Points, in no order, along strands that fork, close into loops and pass close to each other.
In the rows, zero is written as 128.
Two points are linked if the straight distance between their rows is under 134. Some points are linked to none.
k_570: [171 109  75 133 151 118  97 156 136 119 113  79 168 116 133 199  61 140
  86 105 133 104 136 129  86 162 115  98 131 141 153 154  89]
k_685: [ 84 119 148  98  91 135 132  98 119 111 138 164  67 158 162 109 203 141
 149  78 115 141 163 155 186 123 133 156  98  81  90  98 147]
k_186: [129 134  53 136 117 127 124 108 106 148 167 105 166 125  64 137  86 152
 145 156 145 163  95  83 134 159 193 140 103 127 108 119 100]
k_614: [192 124 169 114 159 157  81 142 123 125  98 105 151  91 106 177  99  75
 122 184 101 121 145  62  97 130  98 104 126 147 119 147 107]
k_662: [ 69 164 104 103 107  99 110 102  93 117 130 140  73 146 141 121 147 110
 120  89 109  92  93 208 168 108 125  99 132 108 148 136 168]
k_233: [115 139 145 142 113 126 163 118 117 166 111 199 105 174 134 107 139 123
 176  98 137 153 183 142 155 122 109 201  74 109 100  97 110]
k_469: [175 107 152 156 129 127 114 158 151 124 104 178 156 101 142 156 115 138
 121 104 117 122 169 151 114 149  98 150 119 115 115 138 107]
k_277: [141 106 116 139  85 126 110 160 139 119 188 107 130  68 103 134 146 173
 130 169 132 123 153 124 126 141 116 119 163  96  71 116 127]
k_231: [142  75 147 163  91 126 116 164 132 102 170 153 136  85 126 124 132 192
 119 130 123 131 166 135 125 158 113 136 166  79  79 114 104]
k_994: [100 163 128 138 140 135 159  93 185 129 140 118  96 131 137 109 222  62
 162 137 125 101 119 174 155 103 117 139 111 146 105 102 204]
k_596: [181 110  66 113 163 123 117 129 115 120 124  92 142 115 129 186  58 173
  64 112 143 141 140 112  93 166 141  98 118 158 143 167  57]
k_260: [114 121 158  91  97 142 136 178 114 166 170 104 158 155 116  93 172 180
 129 127 166  88  88 118 103 158 187 132 120 112 118 161 137]
k_531: [138 142 127 154 128 138 154 108 142 132 132 149 160 126 105 117 142  88
 165 109 132 125 128 140 166 139 151 163 101 113  95  91 146]
k_599: [135 152 149 100  97 145  89 111 149 112 129 168 146  97 100 130 129 116
 143 146 130 134 136  70 133  94 146 186 137  83 113 121 162]
k_373: [ 96 174 101 162 108 107 165  87  92 166 102 142  89 144 125  92  97  91
 168 151 139 166 125 100 158  67 132 108 107 160 137 107 120]
k_856: [117 147 156  70  87 147 112 126 124 162 105 148 133 116 115 105  85 125
 141 186 141 138 103  54 122  75 149 142 133 141 136 153 125]
k_347: [145 125 183 140 156 158 103 142 162 109  97 109 127 106 140 128 101  88
 128 195 110 156 128  89  96  71  51 144 183 158 174 125 155]
k_151: [101 148 101 187 102 105 169  75  97 121 136 166  92 134 156  86 116 112
 162 108 127 175 130 130 175 104 130 101 114 133 130  88 120]
k_972: [132 146 167 136 113 147 139 163 122 141 129 107 135 107 122 117 152 116
 135 163 135  82 109 119 120 117 132  84 145 146 124 131 164]
k_316: [127  79  45 202 157 109 126 147 145 129 170  81 154 117 107 157  83 179
 121 140 134 181 146 176 116 187 121 113 141 135 121 117  98]
k_743: [133 103 119 161 125 115 112 156 108  92 118 117 174 130 132 156 108 138
 101 104 130  67 112 179 121 136  99 112 162 127 168 136 132]
k_25: [111 151 112 119 107 150 164 120 117 150 159 116 140 133  88 121 171 116
 150 119 150  86 111 138 147 164 185 129  89 116  88 122 160]
k_51: [140 125 130 121 106 137  63 122 149 103 116 116 172 109 107 153  78 114
 119 164 129 146 138  63 113  93 132 167 173 100 145 121 141]
k_448: [159  99 134 128 134 166 121 145 133 165 165 140 159 114  80 138  98 156
 143 176 137 139 131  97  93 187 151 184 111 128  90 131 116]
k_887: [135 154 153 118 136 109 137 114 124 116 104 208  85 161 132 119 192 123
 152  93 117  99 116 153 143 103  82 138 119 119 139 138 128]
k_225: [126  98 128 144 112 122 139 121 105 112 158  92 143 120 136  93  89 180
 111 132 139 157  97  93 113 149 183 104 153 140 131 137 106]
k_903: [ 69 165 147 111 109  96 101 115 154 130 158 114  97 122 171  72 161 113
 126 117 135 141 111 138 159 120 174 117 148  75 134 124 196]
k_221: [114 112  77 182 132  90 171 114  94 125 130  93 155 137 131 131  57 143
 117  97 135 151 112 164 142 160 144 103 131 159 156 107 104]
k_976: [ 33 147 152  90  91  97 119 109 152 145 158 121  46 145 195  99 177 128
 121 110 139 123 137 179 155 126 145 133 122  92 121 119 198]
k_544: [125 176 104 125 123  82 104 118 115 115 104 136  94 103 120 163 161  94
 137 121 112 103 121 118 153  79  97  59 126 141 145 137 117]
k_133: [ 89 135 127 104 139 131 132 131 139 112 117 124 129 186 112 140 215 102
 150  84 119  67 112 219 158 126  94 163 114 124 148 110 189]
k_242: [132 109  57 188 147  99 131 131 117 122 148  56 168 109 104 164  88 137
 121 130 131 157 124 140 124 173 135  96 136 144 122 109  91]
k_70: [156  61 140 163 128 117 119 160 127 102 149 156 150 104 145 153 107 189
  91 103 107 123 177 169 105 180 104 142 162  93 105 131  96]
k_932: [124 105 169 140 135 121 136 146 112  80 110 139 156 183 141  99 188 142
 129  69 106 108 110 172 152 132 121 151 138 115 141 116 145]
k_445: [154 103 169 142 165 122 171 102 128  85  92 169 142 193 154  93 156 147
 131  76 112 133 110 143 138 128 130 162 123 150 151 121 117]
k_375: [124 100  98 164 190 161 180 150 140 171 108  83 140 123 133 152  66 122
 105 142 139 144 155 152  89 139 102 100 142 183 163 130 106]
k_16: [131  89 160 159 125 121 123 158 122  84 120 130 179 146 150 115 145 154
 108  92 108  95 122 181 130 129 119 137 175 112 157 128 137]
k_671: [166 104  96 165 165 113 112 144 128  85 100  67 195 115 141 172  93 102
  81 103 123  94 122 144 114 142 123  90 160 157 164 131 109]
k_296: [137  82  63 164 194 155 162 151 139 157 162  95 130 127 120 137  80 184
 106 163 139 176 140 141  82 178 128 120 133 168 145 135 103]
k_521: [121 146 161 120 121 126 112 136 188 116 106 169 118 133 121 124 139 120
 173 151 128 113 127 138 112  65  56 193 145 112 162 108 172]
k_2: [181 119 162 151 152 117  99 124 160  79 116 195 135 101 132 137 161 115
 145 112  97 125 147 145 129 120  65 140 145 113 115 135 118]
k_156: [173 100  99 110 178 149  99 141 157 121 115  97 118  89 152 187  49 152
  62 124 113 195 207 102  75 121  93 106 167 102 146 131  80]
k_562: [108 116 124  92 106 127 149 137 149 112 149 131 115 140 146 158 211 107
 142 104 114  76 156 228 176 128  85 165 106 121  91 109 165]
k_583: [117 179 124 122 127 134 146  71 115 146 104 147 126 129 108  87 119  66
 171 166 132 171  97  77 159  75 156 140 105 155 129 109 138]
k_863: [101 123 172  99 124 127 156 153 101 137 112 109 148 208 149  89 174 153
 130  72 144 119 105 155 150 144 161 149 114 116 146 121 156]
k_253: [116 169 127 128 122 102 119 133 114 137  75 116 104 130 120 144 123 101
 133 144 119 124 116  89 128  59  98  82 136 155 178 135 105]
k_857: [178 122 185  82 155 178 104 112 121 120  89 132 155 115 104 144  92  67
 127 215 110 120 113  46 113 105 107 134 133 171 142 161 123]
k_642: [170 132 175 120 166 117 125 127 147  96 108 204 119 146 118 129 209 127
 158  86 109  95 118 136 112 125  64 147 126 133 127 145 107]
k_630: [195 123 127 122 137 138  66 173 153 154 102  80 145  79 105 198  87  93
 126 156 121 119 171  90  81 148  82  99 106 121 111 144 104]
k_530: [160 126 139 139 175 139  80 121 167  86  89  91 158 125 114 150 108  64
 126 165  99 153 123  84 104  88  70 131 159 152 175 115 135]
k_238: [ 96 159 130 127  93 104 115 126 114 130 124 119 119 120 145  96 108 135
 129 123 142 151  99 124 152  96 151 111 154 105 150 128 159]
k_414: [136 103 134 121 107 141 135 147 103 123 165 110 166 144 110  94 131 198
 113 121 145 118  91 104 110 165 197 138 143 115 114 148 115]
k_846: [ 67 145 154  69 101 125 140 143  88 173 132 136 109 202 145  69 153 150
 125  85 160 114  99 147 142 145 181 150 106  97 134 142 152]
k_789: [100 142 120 140 104 105 131 139 111 129 101  96 135 127 132 130  90 136
 117 145 126 148 111 102 130  83 122  96 148 142 171 128 116]
k_371: [161 106 112 143 120 129 105 189 146 140 164 117 152  84  92 172 127 148
 136 167 149  90 143 137  96 178  93 121 122 127  96 133 119]
k_803: [172  90 110 123 176 146 140 124 112 121 135  76 125 104 111 149  78 159
  74 165 115 169 138  73  92 162 152  87 132 168 116 141  62]
k_482: [138 136 183 114 113 155  75 147 170 119 117 121 149 104 131 130  96 110
 138 191 124 140 129  69  96  70  86 173 183 116 158 128 176]
k_48: [112 130  98 173  87 114 154 108 101 118 161 168 100 103 144 110 136 118
 156 107 118 155 151 146 183 130 135  99 106 108  94  95 119]
k_266: [160 153 136 148 170 105  80 131 157 112  68 108 112 100 120 180  96  68
 137 159  90 166 154  97  99  77  50 115 117 130 150 117  90]
k_117: [121 151  70 124 102 141 134 118 106 159 183 124 146 133  52 131 143 153
 154 141 157 130  97 112 131 171 197 150  91 106  89 125 131]
k_605: [143 139 139 143 118 124 167 121 108 170 105 204 117 159 124 114 119 137
 157 107 136 136 154 128 132 135 135 165  77 129  98 135  83]
k_708: [153  94 119 138 153 130 115 129 125  86 106 123 116  96 174 166  52 184
  59 108 117 168 168  98  98 121 110 102 179 137 160 146  83]
k_33: [167  92 128 153 149 146 118 137  89 105 159  72 148 101  98 126 114 158
 107 178 123 162 115  67 105 173 171 100 149 140  93 135  98]
k_768: [ 85 142 135 109 105 140 147  88 137 131 125 176  77 159 143 122 190 126
 181  91 138 155 185 159 182 116 119 197  64  77  89  80 149]
k_175: [ 49 138 122  76  88 115  88 101 130 116 157 116  74 132 147 129 170 125
 102  93 113  78 114 209 161 133 151 141 121  74 112 135 190]
k_608: [ 76 114 126 130  74 132 167  96 105 122 177 145  74 146 167  92 180 136
 152  85 119 148 161 174 181 148 145 112  90  94  80  77 148]
k_578: [113 165 136 132 130 147 165  78 135 128 125 168 124 156 110  94 157  79
 175 122 130 145 119 116 164 108 158 167  97 124 115  92 162]
k_476: [193 117 114 126 146 141  91 193 152 185 125 107 138  83  99 177  95 138
 139 174 149 105 153 119  60 184  80 109  92 151 105 164  97]
k_324: [ 99 145 149 110 126 117 140  76 132 110 130 176  39 159 151  99 237 111
 141  87 117 104 105 160 144 111 110 101 123 130 123 147 147]
k_611: [151 105  76 133 145 137 119 119 137 134 149 125 175 109  93 150  61 158
 114 139 148 166 132 103 100 176 174 166 118 126 105 138  93]
k_408: [ 79 171 155  58 105 125 142 140 110 193 134 136 107 173 160  72 165 124
 123 116 166  88  88 118 131 117 188 114 122 128 136 169 153]
k_158: [114 167  72 111 111  91  91  96 125 117 117 134 104  84 107 189 165  74
 125 112 118  79 129 153 173 106 104  70 108 126 120 138 138]
k_964: [124 111 101 167 150 115 194  93 100 108 110 118 149 159 169 103  56 137
 102  94 131 148  99 154 139 138 159 116 134 187 171 121 105]
k_411: [141 106  95 147 200 145 152 135 151 127  96  63 167 126 144 157  66  97
  83 129 118 146 144 144 102 118 109 101 156 174 184 119 122]
k_840: [154 111 163 125 124 158 166 134 111 166 127 179 139 141  97 113 117 153
 142 138 132 140 150 101 113 170 161 172  90 134  88 133  92]
k_241: [ 99 143 100 124 116 132 178 110 166 138 158 124  90 119 157 140 203  80
 164 133 116  85 155 214 180 114 105 147  96 154  75  93 168]
k_330: [153 115 122 153 159 115 172  78 117  90 102 175 145 156 163 109  74 147
 102  84 124 154 116 153 141 135 143 148 118 173 164 126  93]
k_704: [108 165 181 122 146 147 158  99 156 146 129 133  86 159 155  55 209  80
 173 133 132 143 123 125 153 105 142 150 111 132 103 103 189]
k_362: [144 145 176  71 122 167 123 132 109 152 100 133 157 122 104 115 118  99
 122 179 131  93  83  45 120 100 161 118 127 167 133 163 131]
k_858: [106 137 161  97  99 117 124 197 111 180 170  99 122 129 151  65 149 181
 111 162 172 108  77 102  89 148 171  93 145 127 143 167 138]
k_682: [ 97 155 154  77  96 120 140 172  97 190 125 120 118 143 147  70 123 137
 122 156 169  99  71  92 106 112 166  96 138 150 150 183 125]
k_289: [ 99 161  74 114 107 104 107  90  87 109 134 142  92 115 113 163 152  96
 112  86 111  67 103 180 183 131 154  72 114 118 117 143 148]
k_853: [108 147 157  70  78 150 116 131 141 162 123 165 141 125 107 115 107 140
 143 168 151 111 124  78 116  86 152 188 119  99 135 137 152]
k_920: [146 125 127 131 155 126  99 144 153 134 100  78 104 107 127 189  65 103
  86 148  78 177 182  80  73 100  78 108 123 107 145 118  61]
k_35: [158  70 103 155 164 136 124 161 126 108 148 123 130  98 153 158  83 212
  68 114 128 139 172 151  82 173 108 100 182 125 144 153  92]
k_607: [105 159 162 106 151 113 134  86 154 108 135 143  86 166 144  63 234  96
 152  89 129 128  81 131 147 120 150 110 133 126 132 134 172]

A fork is a point with three links, a tip a point with one. Leave the first point through the second and follow the links. Name the first fork or tip that comes.
k_414; k_260 -> k_932
k_708; k_156 -> k_70
k_448; k_611 -> k_578
k_932; k_863 -> k_671

A piece is two or more points that can be reached from each other along the links. Count, over all rows, the pieces, the separate loops (a circle has one, a figure eight two, a Y none), the forks (points with three links) and the tips (points with one).
pieces -> 3
loops -> 5
forks -> 5
tips -> 1

How many points has the smallest loop of links through each point below? Write - if it is on no loop.
k_482 -> 21
k_578 -> 17
k_858 -> 16
k_976 -> 10
k_296 -> 13

Name the points in between on the shortest way along the links from the first point to the second, in order.
k_469; k_151 -> k_2 > k_642 > k_887 > k_324 > k_607 > k_704 > k_578 > k_583 > k_373
k_242; k_33 -> k_316 > k_296 > k_375 > k_411 > k_671 > k_570 > k_596 > k_803
k_362; k_530 -> k_856 > k_853 > k_599 > k_51 > k_482 > k_347
k_682; k_296 -> k_408 > k_846 > k_863 > k_932 > k_16 > k_743 > k_671 > k_411 > k_375
